Each row is a point on a landscape with many valleys, with its height.
A ball rolls from a point to the lowest of its 5 nearest points, and stops where none of them is lower. Distance is the straight distance between rows; heights are no part of it.
z_244 height 489: [149 101 149 130  92 178 120 122]
z_278 height 271: [116 162 111 154 154  88 121 104]
z_405 height 153: [112 161  99 174 156 113 108 107]
z_81 height 484: [152  85 161 120  98 205 119 137]
z_567 height 590: [156 135 140  40 114  88 129 151]
z_145 height 21: [121 165 114 131 161  59 134 116]
z_50 height 42: [ 63 124  86 174 160 160 130 152]
z_787 height 124: [114 158 101 173 140 120 112 103]
z_540 height 116: [186 119 133  56 115 113 120 114]
z_426 height 235: [118  82 167 138 105 196 150 159]
z_565 height 625: [173 105 145 115 100 155 114 109]
z_493 height 219: [132  93 158 137  95 188 121 139]
z_703 height 37: [182  97 144  87 104 156 118 103]
z_477 height 165: [ 95 160  86 177 158 120 104 111]
z_120 height 521: [110 167  96 143 181  54 120 111]
z_207 height 248: [178 119 130  30 125 113 129 132]
z_410 height 858: [157 116 151 131  93 157 114 105]
z_359 height 170: [107 104 156 154 109 183 149 150]
z_224 height 292: [ 53  93 107 159 179 163 171 164]
z_304 height 608: [110 168  94 152 180  74 110 103]
z_46 height 268: [136 136 134 159 115 132 118 108]
z_448 height 255: [141 130 138 152 111 140 114 108]
z_849 height 258: [125 161 137 100 145  55 127 127]
z_582 height 387: [138 145 135  96 131  78 133 119]
z_852 height 567: [138 153 139  61 124  62 129 162]
z_423 height 160: [123 128 132 168 108 155 136 123]
z_315 height 261: [130 142 125 155 135 114 121  97]
z_157 height 432: [142 132 136 137 116 112 120 102]
z_290 height 253: [ 61 109  92 162 155 164 150 162]
z_170 height 267: [ 90 150  93 184 144 141 116 130]
z_401 height 501: [152 135 131  63 121  76 134 134]
z_756 height 111: [107 135 119 177 124 154 124 123]
z_324 height 286: [ 95 119 124 172 122 170 139 147]
z_245 height 229: [131 151 133 120 146  65 129 110]
z_959 height 118: [193 109 137  66 115 127 123 105]
z_637 height 133: [ 84  96 152 156 125 173 169 169]
z_152 height 32: [178  95 146 115  98 188 115 121]
z_734 height 289: [ 91 108 135 156 118 173 156 164]
z_69 height 409: [151 135 134 107 122  88 127 111]
z_914 height 497: [155 127 140 131 105 134 115 104]
z_992 height 129: [133 110 141 156 102 172 125 130]
z_591 height 670: [150 148 140  47 116  82 117 168]
z_272 height 117: [112 167 113 133 172  52 128 112]
z_107 height 435: [166 136 134  34 119  91 130 161]
z_593 height 520: [166 148 136  34 118  97 113 187]
z_43 height 502: [135 137 137 139 128  95 124  98]
z_175 height 344: [169 113 140 105 110 130 122  97]
z_715 height 483: [162 127 142  61 119  81 130 128]
z_15 height 408: [ 78 106 124 164 148 175 159 159]
z_37 height 178: [176 117 133  68 117 106 130 118]
z_284 height 424: [127 156 120 148 139  92 127  99]
z_488 height 81: [110 149 115 172 132 125 120 112]
z_347 height 458: [ 80 139  90 181 146 150 119 143]
z_271 height 302: [161 116 143 101 115 113 122 102]
z_430 height 220: [ 53  97  91 152 172 162 163 164]
z_710 height 45: [184 106 145  83 113 130 113 107]
z_555 height 357: [111 167  95 162 167  86 110 107]
z_837 height 301: [ 77  98 136 158 136 170 162 158]
z_449 height 155: [124 103 151 148  96 185 135 151]
z_634 height 846: [ 85 136 107 183 136 156 131 140]
z_503 height 71: [106 120 138 168 111 169 144 144]

Two balls start at each pair of points below. Name the first point that both come to, or write -.
z_448 and z_493: z_503
z_46 and z_157: z_423
z_207 and z_410: -

Call two points neighbours if one is among the 5 nearest of the other. Go from one point of each pair to the other, from neighbour to neighbour, staying as low as possible. Name the highest point that can't be avoided.
z_152 and z_50: z_69
z_503 and z_50: z_170
z_145 and z_50: z_278
